Points, in no order, along strands that fork and pass close to each other.
Two points are linked if the straight distance between their rows is under 136. Some points are linked to none.
k850: -33	-15	-34	13	-27	-5	8	15	1	-6	0	55	37	35	16	-13	-19	-3	-3	39	-7	-12	18	14	-2	-12	-21	20	19	13	26	13	65	27	8	-5	-27	-5	27	29	-7	-38	28	-29	33	12	4	29	-19	-33	-58	21	-30	-15	10	68
k855: -9	-14	-24	-1	23	43	1	15	-22	17	-62	26	-28	-12	-18	23	-53	-10	-1	38	-42	41	-16	13	-17	-4	-22	23	12	-14	14	-21	-30	4	39	-24	3	-24	-3	35	40	-10	17	-17	-13	6	-9	-34	-5	34	7	18	-5	40	-45	3
k616: -6	-19	17	-2	14	4	-11	17	22	-21	12	-6	35	28	34	7	9	26	24	18	2	0	-17	8	8	-11	-1	9	2	6	24	32	24	5	-3	-3	-18	8	2	2	-10	-22	3	-20	35	3	-6	48	21	6	-28	32	12	-25	12	43
k266: 8	4	-2	5	-5	22	0	22	-28	7	-21	-6	-19	-30	-20	-10	-17	-26	-21	-31	1	14	-3	5	0	-10	22	-2	17	23	0	-11	-9	-12	-22	28	-1	-1	19	-33	-13	18	-17	-9	-30	6	-12	-46	-5	18	15	-28	-40	26	20	-50
k657: -6	43	-1	9	-3	-15	-3	-3	-9	-17	36	-28	30	24	8	5	1	34	31	-37	9	3	-5	3	-9	-26	40	22	-20	51	-22	13	15	-13	-48	33	-8	11	6	-45	-19	23	-11	-20	-5	2	-1	9	-13	1	-43	-16	4	-56	33	38
k656: -1	-34	38	-13	36	7	-11	12	39	-11	8	-29	31	1	20	11	27	32	16	-5	4	1	-10	-4	7	6	1	0	0	7	5	3	0	-16	-13	2	-6	15	-9	2	-11	-6	-13	-10	43	-22	-3	21	16	5	8	26	43	-23	16	13
k773: 32	10	21	9	-36	-42	-7	-1	27	-19	34	14	10	21	-9	30	-29	16	41	-20	32	-34	-38	-29	24	15	-24	-9	-40	-33	26	6	15	-20	40	14	13	-13	-4	0	29	-28	1	-18	-30	3	-14	3	-9	1	1	43	38	-20	-2	42
k736: -22	1	-23	-8	41	18	-9	-7	-8	17	-5	13	-22	-39	17	-40	23	-27	-33	29	5	30	19	21	-16	-1	7	15	42	-6	-13	-8	-39	7	-7	-15	-2	16	-1	1	4	29	-16	39	36	-3	15	-27	-2	-6	20	-32	-35	32	10	-47
k526: -41	-19	-50	-12	17	17	0	6	-18	33	-33	30	-25	-27	-9	-43	-20	-25	-49	27	-25	50	6	27	-13	-6	10	-11	32	7	-10	-40	-27	2	-17	-1	12	0	-14	13	-13	17	-7	38	16	0	-2	-45	-6	-21	6	-29	-31	57	9	-31
k652: -15	5	17	3	1	1	2	4	-7	-7	-8	-36	9	20	9	-18	-11	-8	-7	-37	11	10	7	16	3	5	32	-16	-4	41	-10	-15	20	-13	-59	37	-4	13	-7	-25	-30	21	-24	0	12	-8	14	-10	6	-18	8	-21	-5	-9	3	7
k892: 7	-25	-5	14	6	25	-3	31	-9	9	-31	33	-2	-16	-20	16	-51	-17	-2	20	-27	13	-42	3	8	1	-33	2	19	-3	34	-21	-4	-9	32	-3	-4	-26	0	19	16	-25	14	-29	-13	8	-25	-44	-19	31	4	24	-14	33	-14	-12
k306: 13	7	-24	26	-5	-35	10	0	23	11	41	17	26	-26	-5	-6	43	43	7	21	-8	11	-54	0	1	-10	-2	26	3	4	-29	-2	-2	-31	-26	0	13	22	-14	-14	-16	1	-9	12	-3	-22	-20	10	-5	-1	-8	-6	4	-9	53	-23
k302: 53	20	-6	22	16	5	-30	9	10	-14	26	26	-40	-41	-34	13	29	-14	11	-14	10	-13	-22	-20	19	-8	-9	-19	-2	-41	21	26	-17	-9	10	-19	-1	-5	8	-37	-5	22	-1	27	-35	59	-8	-9	-24	33	3	9	-39	9	5	-57
k277: -4	22	27	-24	-26	-45	5	-24	0	-11	29	14	-27	5	2	7	-24	-28	0	-18	34	-39	23	-36	9	33	-24	-10	-6	-37	-2	-12	-8	1	51	3	-3	-9	9	8	63	-22	12	5	-34	-20	-5	-12	1	-5	18	-15	-1	12	-23	19
k271: -42	0	-38	4	-2	1	7	-16	-1	1	-20	30	18	20	24	-28	-19	1	-16	33	-12	13	19	24	-14	-15	-13	33	18	1	6	-7	23	1	5	-11	-19	7	-3	28	1	-11	15	2	34	-10	4	22	-14	-24	-36	3	-12	-2	3	53
k503: 12	-27	-59	36	14	18	-15	8	11	16	-4	-5	18	-17	-15	-8	44	43	-1	32	-64	31	-24	5	-12	-43	13	-9	10	21	-7	36	20	3	-44	-16	15	15	-7	-7	-73	-24	-10	10	19	16	-9	15	-8	11	-21	18	-9	4	34	-18
k497: 13	10	29	6	-7	-19	3	21	-1	-17	30	19	22	9	2	22	-57	-1	23	-10	43	-33	-51	3	2	-13	8	37	-6	1	36	-3	21	-22	22	27	-24	-21	41	4	24	-21	8	-41	0	5	-28	-17	-18	17	-32	16	-3	-15	6	38
k619: 31	69	11	-27	-9	-30	6	-47	-24	-9	38	-36	-28	11	-7	-6	39	18	21	-14	28	-30	15	-9	6	19	8	9	-44	-23	-66	9	-35	13	12	-21	32	10	5	-24	48	34	13	44	-44	-12	8	16	8	-3	9	-23	34	-28	-29	-11
k180: 31	-14	32	0	-25	-25	-4	15	36	-3	33	8	-13	-15	-8	20	-16	-4	-1	-23	27	-32	-25	-36	27	21	-20	-53	-12	-30	38	-8	18	-24	35	3	14	-3	-2	-6	0	-33	-5	-6	-31	5	-16	-8	-23	-6	15	26	13	16	8	3
k557: 16	22	4	-14	-33	13	1	3	-25	-14	4	14	-19	24	-14	9	-38	-21	-2	-21	-5	-1	7	4	12	8	5	-32	-20	-15	13	-17	3	11	4	13	10	-17	-11	-19	7	2	6	15	-40	7	6	-19	-39	-3	0	16	-5	19	-15	6
k499: 1	-47	-3	18	20	18	-10	19	15	23	-26	-16	-7	-14	-20	7	16	16	4	13	-21	19	-12	-4	-2	-4	-14	-22	16	24	-1	14	4	-7	-7	3	6	6	-6	11	-44	0	-20	-11	20	-5	0	0	23	14	38	-1	2	7	12	-47
k646: 20	42	-5	6	-18	-14	9	-20	-50	16	7	-6	-36	-14	-28	19	-25	-11	-13	-34	9	-12	22	-1	-3	1	0	26	3	9	-46	3	-19	7	25	11	-14	6	44	-1	38	13	4	-9	-60	16	-14	-33	17	24	10	-42	-42	22	-25	-51
k432: -8	38	22	-16	8	2	13	-7	-15	-30	12	-51	14	41	22	-17	-5	-2	19	-57	4	0	9	25	-12	-9	45	11	-25	48	-20	-10	-2	-9	-68	34	-4	4	-4	-31	-10	41	-24	-3	9	-11	5	-1	-6	-7	-28	-38	-3	-37	13	21
k811: -7	-10	20	7	-10	-22	-12	21	5	-25	23	6	33	30	26	13	-18	-5	23	-1	31	-33	-11	1	2	-5	9	19	0	9	27	0	45	-6	12	15	-29	-5	27	-1	-3	-21	9	-24	24	-1	6	17	1	-2	-28	13	-8	-30	13	46
k929: 43	37	13	3	-27	-18	-1	4	-7	-28	24	16	-3	25	-25	44	-51	23	39	-12	-16	-31	-21	-7	23	8	-10	13	-41	-20	7	21	-10	-2	18	6	7	-17	-9	-9	37	-5	11	-19	-62	24	-15	2	-19	27	-13	45	25	-20	-23	36
k371: -5	-28	40	-38	11	11	-6	2	22	-8	-8	2	-25	-2	9	-10	9	-43	-20	-5	13	1	21	-6	19	28	-3	-57	-5	-49	25	-18	-4	-1	25	-15	8	-10	-12	9	-5	0	-7	29	6	-10	12	-8	11	-8	48	0	3	32	-20	-3
k725: 13	-27	3	23	-6	27	-21	-14	-11	1	-17	-28	-2	21	-5	17	36	6	6	-2	-25	11	27	-5	7	-16	1	-21	-4	20	7	42	24	28	-16	-23	4	23	-8	-5	-59	-1	3	-10	-3	22	17	31	10	3	-5	37	15	-17	-3	-6
k588: -1	56	2	-20	8	-16	17	-20	-30	-2	29	3	-35	-14	-7	-10	-11	-33	-8	-11	9	-10	28	-3	-13	14	15	26	7	-13	-48	-15	-23	-1	13	8	-6	-12	20	-8	52	28	8	31	-46	-2	-4	-30	-9	11	5	-47	-36	12	-23	-24
k185: 24	36	29	23	13	-27	-17	-27	9	-6	51	-41	-5	-17	-1	0	76	23	43	-6	55	-41	-9	-19	15	1	13	25	-7	10	-45	41	6	12	-19	6	16	29	17	-39	9	30	-22	-6	-19	-3	-6	26	24	16	-4	-32	24	-47	25	-39
k422: -26	-25	34	-32	58	25	16	21	15	-17	-39	-27	31	6	38	21	-30	17	27	16	1	12	-22	7	-14	2	-20	27	14	10	24	8	-29	-30	12	-12	-21	-1	5	34	25	14	-5	-32	52	-24	1	4	38	33	-5	17	36	-32	-36	37
k720: -34	1	9	-36	66	6	29	18	16	-5	-37	-28	43	1	43	-10	-14	30	4	12	7	29	-16	26	-40	2	-2	49	18	34	-16	-22	-50	-43	-9	3	-25	10	-7	35	49	37	1	-16	55	-43	-9	2	47	12	-11	-26	24	-39	-27	37
k728: 20	-18	42	3	-20	-25	-10	-22	12	13	6	-39	-7	0	-11	9	30	11	3	-14	10	-25	19	-37	30	27	-4	-42	-8	3	6	2	8	12	23	-2	25	19	-4	9	-3	-23	-9	-16	-27	-5	16	30	43	-10	54	13	58	-7	-14	-9
k954: 8	40	24	10	5	-21	-7	-13	10	-1	45	-32	16	12	7	-2	48	17	40	-28	38	-35	-11	-8	15	-8	33	24	-18	13	-28	20	8	-1	-38	24	2	16	11	-49	-16	23	-12	-1	-12	13	-5	20	15	-2	-25	-5	13	-49	26	10
k209: -34	9	7	-33	25	3	9	-7	-6	-4	-8	18	-20	-13	19	-41	7	-44	-34	-3	28	11	40	18	3	7	13	5	23	-6	-12	-37	-15	3	-3	3	-13	-14	1	-3	22	25	-9	37	25	-21	-5	-31	-10	-17	-1	-45	-24	27	-1	-18
k867: -1	29	-27	20	-12	13	4	-17	-40	19	-20	-1	-26	-19	-19	3	-32	-12	-20	-17	-27	17	6	3	-9	-12	6	21	-4	20	-26	0	-13	14	-10	13	-9	-12	2	-10	7	3	4	-6	-53	18	-15	-21	1	18	3	-29	-44	21	2	-45
k222: 13	2	61	-9	30	28	-12	19	-4	-38	-25	-51	8	6	17	28	-11	-9	26	-36	16	-7	-4	6	8	-11	2	7	-10	5	10	19	-19	-15	6	5	-27	-3	9	-11	1	20	-9	-12	7	19	10	7	18	45	9	17	11	-43	-30	6
k717: -13	-23	15	-48	-24	0	-2	-17	9	-3	-14	-35	11	33	5	-21	12	-2	-17	-20	-15	7	23	-10	-12	23	-2	-67	-32	-14	10	-38	-18	7	-4	-4	29	19	-45	21	6	-2	4	42	11	-28	21	16	16	-57	54	6	59	12	-14	17
k747: -36	40	19	-33	19	-11	12	-11	-10	-18	5	-61	19	41	39	-6	-2	13	10	-37	23	-8	30	26	-18	-10	35	48	-10	43	-42	-12	-3	-15	-48	38	-12	13	-1	-8	24	44	-16	-7	24	-24	16	15	20	-6	-40	-53	0	-39	-11	46
k83: -33	-1	-41	1	14	9	15	12	-5	24	-27	49	5	-23	1	-30	-35	-12	-32	34	-24	24	-1	22	-13	3	-12	24	38	15	-9	-29	-10	-13	3	9	-4	-10	14	31	18	-3	3	-8	23	-11	-18	-28	-2	2	1	-35	-36	27	13	-15
k127: -9	25	-22	-30	37	-12	12	-18	20	-27	21	9	13	-28	29	-34	32	21	-3	28	17	22	-10	17	-15	-9	8	46	7	-34	-23	6	-45	-18	-20	-26	0	6	-35	-2	18	36	16	58	41	-33	-9	20	-10	-7	-32	-12	1	-6	24	15
k884: 7	-50	-7	-3	-13	9	9	26	25	27	-27	6	-15	-25	-39	14	-13	2	-21	29	-38	18	-19	-8	-17	26	-21	-29	1	-20	12	-30	-28	-17	31	-15	22	-14	-31	46	20	-10	-1	-14	-7	-26	-13	-38	16	2	58	3	55	36	-2	-11
k141: 17	-34	20	17	-23	4	-17	3	13	12	-3	-26	13	22	-14	16	14	21	26	-16	-23	-6	8	-4	18	-12	14	-60	-23	26	20	20	39	11	-24	7	13	25	-14	-15	-61	-31	-10	-24	-18	15	20	44	23	-9	7	41	31	-24	4	-2
k230: 26	11	-6	-20	-12	14	6	0	-10	-11	-9	-3	-9	21	-22	19	-27	19	17	2	-36	24	-37	6	-12	20	-11	-14	-57	-38	-4	-23	-62	-12	8	-27	29	-11	-53	12	40	14	19	23	-31	-23	7	-28	-11	-4	24	15	47	12	-28	17
k270: 1	2	34	-7	-19	-26	10	-23	7	5	2	-16	-16	11	7	11	1	-1	6	-21	18	-31	4	-32	1	43	-24	-25	-10	-12	-5	-13	-1	8	40	-2	-3	9	-3	24	28	-15	0	-15	-10	-21	4	9	28	3	39	-10	40	-13	-22	4
k975: 2	7	-18	17	-6	-17	-3	4	12	-1	31	29	1	-20	0	-7	21	10	-9	13	11	-4	-11	-5	-4	-1	3	20	15	-10	-12	5	-2	1	-5	1	0	-6	-9	-11	-9	1	-3	14	-4	-1	-20	-2	-21	1	-7	-11	-14	8	35	-14
k970: 2	-19	-13	41	7	25	-23	-6	5	-2	-23	-7	-4	-17	-6	20	29	-5	3	28	-17	-15	29	-10	6	-34	-7	-17	19	-8	27	67	17	45	12	-41	-5	8	26	1	-37	-11	10	-19	5	45	22	43	5	34	-23	40	-20	-12	-15	-8
k495: -20	-24	14	-31	-5	-10	13	-4	22	13	-9	-23	4	8	-10	-16	0	9	-17	0	-17	25	-4	-2	-25	40	-9	-36	-16	10	-6	-52	-26	-25	-9	19	22	5	-49	32	-8	10	-12	25	29	-48	-1	-17	17	-31	30	-21	57	17	2	8
k958: 16	0	-16	-2	13	35	0	-5	-19	-10	-43	2	-8	24	-7	32	-44	15	12	27	-45	31	-23	11	-18	9	-19	16	-22	-25	22	-5	-54	11	26	-38	3	-16	-30	34	42	6	25	11	-16	-4	5	-11	-5	19	6	35	30	4	-45	17
k398: -23	-16	-3	33	-8	2	-13	1	-14	0	-11	16	2	-22	24	15	7	-21	-9	24	5	-39	28	-7	17	-27	-28	17	29	-10	28	58	29	24	32	-28	-30	0	47	15	-12	-28	10	-23	17	36	27	39	8	2	-31	21	-34	-17	-24	11
k252: -10	-38	-25	14	17	41	5	11	-4	32	-47	-25	-6	-21	-29	16	3	14	-14	2	-50	45	2	7	-25	4	0	-31	2	48	-15	0	-12	-7	-22	-4	17	27	-11	38	-40	5	-22	-15	2	5	6	-15	46	5	35	-13	16	26	-4	-54
k345: 2	-27	18	-3	28	36	-7	23	14	-18	-31	-25	22	11	18	43	-20	31	40	12	-14	1	-28	2	4	-1	-28	10	-1	-22	26	37	-26	2	28	-33	-2	-5	5	32	9	-12	7	-38	16	10	-12	16	29	40	5	43	38	-28	-43	21
k353: 32	11	-15	20	10	18	-8	24	-31	-5	-6	24	-21	-30	-32	10	-28	-12	3	-18	-1	20	-29	10	8	-40	19	10	14	-2	7	6	1	-3	-14	12	-8	-21	30	-52	-13	3	-6	-17	-37	44	-30	-59	-36	40	-14	-12	-78	18	18	-53
k943: 9	17	24	-24	39	14	-12	6	36	-48	47	-17	14	0	36	-15	11	-21	11	-22	34	-1	-7	1	12	-28	25	10	-4	-27	23	14	-10	-17	-28	-3	-28	-19	0	-40	-16	29	-2	25	35	16	-4	13	-34	9	-37	20	-14	-34	19	25
k114: -27	44	-5	-37	52	2	17	-6	-14	-11	-12	-35	23	21	40	-13	-11	22	6	-10	3	31	2	34	-39	-11	23	47	2	23	-32	-14	-51	-23	-33	3	-17	2	-11	2	38	56	3	12	31	-28	12	-3	20	9	-33	-38	25	-28	-25	34
k506: -12	25	15	-22	16	6	14	-19	-24	-3	-10	16	-32	-3	22	-27	-19	-64	-19	4	14	7	31	12	1	4	11	27	30	-15	-12	-22	-9	15	14	12	-26	-19	13	-1	40	20	8	11	3	5	11	-22	-10	8	-18	-14	-54	12	-24	-2
k919: 3	-30	24	-37	-7	0	35	25	27	0	-24	-5	-10	7	-19	2	-36	-8	-15	4	-21	12	-26	-16	-18	39	-10	-24	-10	-13	20	-68	-47	-48	4	10	22	-9	-30	27	31	12	-4	6	-5	-46	-22	-50	9	-8	49	-5	52	20	-7	5
k130: 25	19	-6	-32	-41	13	3	3	-18	-6	-21	-2	-27	41	-28	19	-61	-5	6	-22	-42	23	-11	4	0	19	-7	-33	-52	-7	8	-34	-19	-18	-2	10	20	-23	-37	-13	12	1	10	7	-59	-19	1	-40	-26	6	18	14	21	24	-19	20
k870: -24	3	-78	35	-12	-5	4	0	-20	20	9	48	-5	-30	-14	-25	28	-12	-37	26	-15	15	10	6	-1	-19	-1	17	17	18	-11	11	34	22	-23	-4	-2	-2	28	3	-41	-16	0	6	9	21	-16	-7	-30	-6	-24	-43	-74	32	28	-48
k56: 21	-35	-36	19	5	17	-16	25	25	18	-29	4	7	-16	-19	-5	11	22	-4	11	-37	33	-25	9	-2	-8	-3	-39	-8	12	7	-6	13	-3	-35	2	31	8	-33	-6	-66	-23	-17	9	13	24	6	-2	-15	7	24	21	1	28	27	-32
k68: -36	23	-56	14	-30	-27	8	-48	-30	22	8	13	-13	-13	3	-52	38	-18	-47	18	7	2	46	7	-13	13	8	11	11	17	-42	-14	29	31	-21	7	8	14	0	4	-9	2	1	29	-11	-9	15	9	2	-56	-10	-47	-33	24	10	-25
k15: 2	-30	37	-10	-23	-25	-4	7	30	11	10	29	-2	-10	-5	-10	-4	-33	-24	-10	24	-26	17	-32	22	26	-8	-60	9	-28	39	-27	30	-6	20	18	6	-10	-10	-2	-15	-26	-5	8	8	-12	-5	-13	-30	-32	37	3	0	20	10	7
k142: 32	-1	20	18	15	23	-21	7	26	-18	-9	2	-26	-23	-10	8	38	-8	-1	-12	7	-6	5	-8	11	-10	11	-25	-15	-25	25	21	-18	1	1	-32	-1	7	-11	-41	-24	10	-8	20	-7	27	22	-3	-17	5	17	25	1	-1	2	-26
k760: 5	-15	28	8	-3	26	18	26	1	4	-39	-41	6	14	-14	5	-31	8	15	-47	-9	14	-9	3	-5	-1	22	-42	-16	60	0	-23	7	-8	-36	50	7	10	-19	-22	-36	-8	-28	-33	-15	-4	-5	-19	10	10	26	-15	-1	-13	16	-20
k53: -4	31	16	-22	33	-20	-13	2	34	-21	38	-4	28	-14	34	-29	36	11	12	-8	44	-8	-6	7	-2	-3	33	31	6	-14	-19	-16	-8	-22	-34	7	-13	-3	-13	-25	-3	30	0	37	52	-13	-2	1	-17	-8	-16	-14	3	-16	41	14
k48: -3	-2	-1	12	-13	-23	11	26	-17	3	22	45	15	-9	7	12	-53	3	8	12	27	-23	-26	6	0	-9	-8	44	26	31	15	-12	30	-7	33	16	-40	-27	56	11	31	-29	11	-55	2	20	-25	-24	-9	17	-37	-8	-51	4	-5	25
k622: -14	-27	-21	1	-18	7	8	19	-26	41	-52	-30	-1	4	-35	7	-32	8	-13	-24	-42	31	-10	17	-18	0	11	-30	-15	55	-10	-31	-10	1	-29	33	23	11	-4	2	-27	-3	-19	-30	-30	-5	-5	-37	25	5	44	-35	-3	23	2	-26
k485: 2	-15	18	-47	-20	16	1	-10	8	-21	-18	-15	-17	34	9	-17	-3	-34	-9	-20	6	15	33	-3	18	28	12	-70	-39	-25	34	-20	-1	12	-1	-4	21	-8	-39	-2	-8	3	9	40	7	-9	26	17	-20	-47	33	36	30	20	-12	14
k885: -27	-31	-23	0	-41	-33	14	-6	2	34	0	31	15	11	-5	-19	20	-3	-33	27	-2	-16	28	-10	4	25	-19	-10	15	-3	2	-15	45	21	18	5	0	8	-2	43	-13	-39	11	0	24	-19	15	25	4	-53	16	0	11	22	7	16
k157: -13	-49	-3	25	11	17	-6	22	6	34	-13	9	0	-27	-3	18	5	-1	-11	22	-12	-4	0	-5	-4	-7	-10	-1	37	16	5	23	14	8	16	-1	-8	-4	32	36	-23	-34	-17	-46	5	3	0	19	34	14	15	3	8	10	-5	-20
k636: 1	-49	-14	14	-13	18	-4	27	21	17	-25	37	-3	-2	-27	8	-21	-15	-14	15	-21	23	-3	4	2	14	-31	-33	7	-19	42	-13	-3	-4	37	-1	8	-13	-18	35	-8	-35	0	1	19	4	3	-21	-21	1	31	30	14	44	-1	-3
k117: -33	-15	-9	30	-35	-21	7	-2	-24	6	-3	26	5	22	17	7	-10	-17	-12	11	11	-45	46	-2	-1	2	-9	15	33	13	13	32	71	42	26	-3	-24	-4	39	28	-6	-39	19	-41	14	19	15	46	18	-23	-29	9	-26	-7	-2	29
k258: -8	37	-59	-32	12	32	15	-20	-31	-18	-6	21	-5	48	39	-32	-58	-21	-13	19	-25	30	16	39	-11	-18	-10	26	4	-31	24	-16	-7	15	-8	-15	-3	-21	-11	-5	17	29	39	38	20	-3	23	2	-51	-16	-58	19	-22	2	-17	70
k858: 5	42	19	-28	-30	-45	23	-26	11	-11	57	11	6	15	26	-2	2	9	13	-18	40	-37	10	-23	-1	18	-10	21	-22	-24	-37	-27	4	-16	17	12	-1	-9	3	10	50	-3	11	20	-10	-39	-4	-2	4	-23	-7	-12	20	-16	-7	35
k449: 34	0	20	15	-25	13	-8	2	-14	-14	1	-7	-21	15	-17	9	2	-28	0	-28	-4	-7	20	-27	28	-1	14	-30	-19	-13	11	2	2	17	-6	-7	9	5	-4	-39	-23	-2	-13	4	-40	37	17	-5	-29	-9	3	9	-18	6	5	-26
k484: -26	15	-69	29	-12	5	-3	-34	-23	22	11	26	-7	-5	7	-19	33	-12	-34	10	-2	16	43	10	-6	-16	2	28	33	7	-20	19	30	49	-18	-11	-4	6	25	9	-23	12	13	22	-1	18	23	21	-28	-33	-41	-32	-58	10	32	-23
k938: 4	-16	16	-28	6	-18	2	-16	47	3	25	-11	8	-20	12	-13	49	10	-8	10	25	-19	1	-12	5	14	-10	-3	-6	-13	-9	-13	-15	-3	-5	-17	11	19	-30	2	4	-3	-3	23	36	-27	-5	10	22	-20	25	2	42	-2	15	-11
k733: -22	30	24	-14	13	-33	19	-12	4	0	32	11	7	-6	25	-19	7	-6	-14	-3	44	-18	18	-4	-30	19	-10	43	17	-14	-25	-6	10	-13	31	7	-21	-11	13	20	47	7	7	7	18	-37	-6	5	8	-3	-2	-35	3	4	1	17
k847: 42	52	12	-5	-8	-33	-7	-41	0	-6	53	-28	-33	-22	-2	-1	63	9	39	-15	52	-41	-5	-17	19	7	16	4	-27	-22	-54	33	-32	8	3	-14	8	21	5	-45	25	34	9	19	-43	14	0	11	3	8	5	-25	6	-24	3	-38
k658: 17	12	47	-34	25	13	-10	13	17	-36	0	-24	3	13	28	6	-17	-37	20	-40	42	-18	27	14	6	-19	32	-4	1	-8	19	-3	3	-13	-3	14	-30	-11	10	-35	4	13	-11	4	17	8	8	3	-16	18	-10	20	-20	-25	-12	25
k767: 25	31	-36	18	-18	-4	-9	-53	-23	-6	15	-9	8	28	-8	11	43	48	13	14	-34	15	-5	-3	12	-25	7	24	-28	-4	-28	45	-6	33	-28	-31	28	17	-21	-30	-18	16	18	26	-15	15	2	54	-7	-10	-40	24	19	-37	16	4
k109: -32	-23	4	39	1	-13	16	30	-22	13	10	31	9	-20	11	2	-21	-13	0	26	27	-47	-5	-2	-7	-7	-12	43	44	40	3	-5	56	-5	35	24	-33	-14	80	13	19	-25	-4	-55	16	3	-8	-14	16	8	-20	-26	-65	7	-3	-14
k23: 25	-9	-23	43	-12	17	-17	30	-8	5	-7	44	-26	-46	-33	22	-4	-11	-12	6	-7	-2	-26	-10	16	-21	-22	-5	15	-32	21	29	-3	1	16	-5	-1	-21	29	-23	-4	-14	-5	-7	-40	51	-17	-21	-29	25	-3	13	-58	26	6	-41
k716: 37	-21	37	5	-40	-16	-18	-29	13	7	-2	-17	7	22	-30	21	37	14	19	-7	6	-23	5	-25	37	-1	-10	-51	-32	-14	17	21	34	20	18	0	28	25	-14	-16	-22	-23	-9	-9	-8	16	29	49	13	-15	19	62	49	-21	2	13
k311: 7	-11	42	3	39	47	-28	9	-1	-12	-50	-26	1	3	-4	44	-6	8	18	-9	-33	16	-3	-8	9	-5	-8	-19	-13	0	18	38	-28	8	14	-21	-1	-6	-6	7	-1	3	-12	-19	-5	19	0	1	29	31	18	35	36	-17	-47	-7
k295: -38	-52	-8	49	6	6	-1	41	-15	30	-1	14	13	-34	4	23	9	-8	-2	28	8	-31	-5	-11	12	-19	-13	22	54	45	-1	33	41	16	29	-1	-20	-15	64	18	-23	-33	-4	-50	19	17	-6	14	36	44	-13	-4	-36	4	-15	-34
k419: 25	12	-59	41	5	19	-12	-6	-13	-3	6	9	12	3	-14	2	38	52	16	27	-53	45	-20	9	-10	-34	24	8	-5	-6	-5	49	1	20	-38	-43	20	5	-10	-26	-42	3	14	29	-9	24	-5	18	-30	-1	-43	27	-12	-9	12	11
k397: -8	2	-11	6	-19	-20	-7	-14	7	10	23	38	19	9	0	-26	24	-10	-17	32	8	-6	6	-7	0	6	1	17	17	-14	9	9	20	12	14	-9	-1	-2	-5	9	-10	-23	17	2	21	3	9	27	-15	-22	-10	15	-2	7	15	22
k812: 15	-19	7	-2	7	-20	2	-13	44	18	28	-8	16	-22	-16	-23	74	45	-1	29	2	7	-45	5	11	2	-1	-7	-7	-11	-16	-13	1	-35	-15	-14	23	20	-30	-7	-22	-5	-5	20	27	-23	-13	11	2	-22	14	4	43	3	47	-17
k218: -32	7	-47	8	-39	-21	17	-28	-25	30	-7	25	3	8	-16	-21	-13	2	-31	20	-14	1	33	3	-22	22	-18	-8	9	10	-15	-19	27	22	-6	11	11	10	-10	42	2	-14	12	1	-7	-27	3	6	7	-48	8	-32	-8	28	17	-6

A fork is a point with three links. Follow the links from the first point to the second and name the forks in between, in order.
k970, k185 => k397 k499 k432
k311, k975 => k432 k499
k652, k725 => k499 k397
k109, k720 => k499 k432
k218, k252 => k397 k499
k728, k975 => k397

A fork is a point with three links, a tip a point with one. Leave the first point through the second and follow the links. Name the first fork or tip that comes.
k658, k222 => k432
k884, k919 => k929
k266, k867 => k83
k117, k398 => k733
k728, k716 => k397
k747, k114 => k127
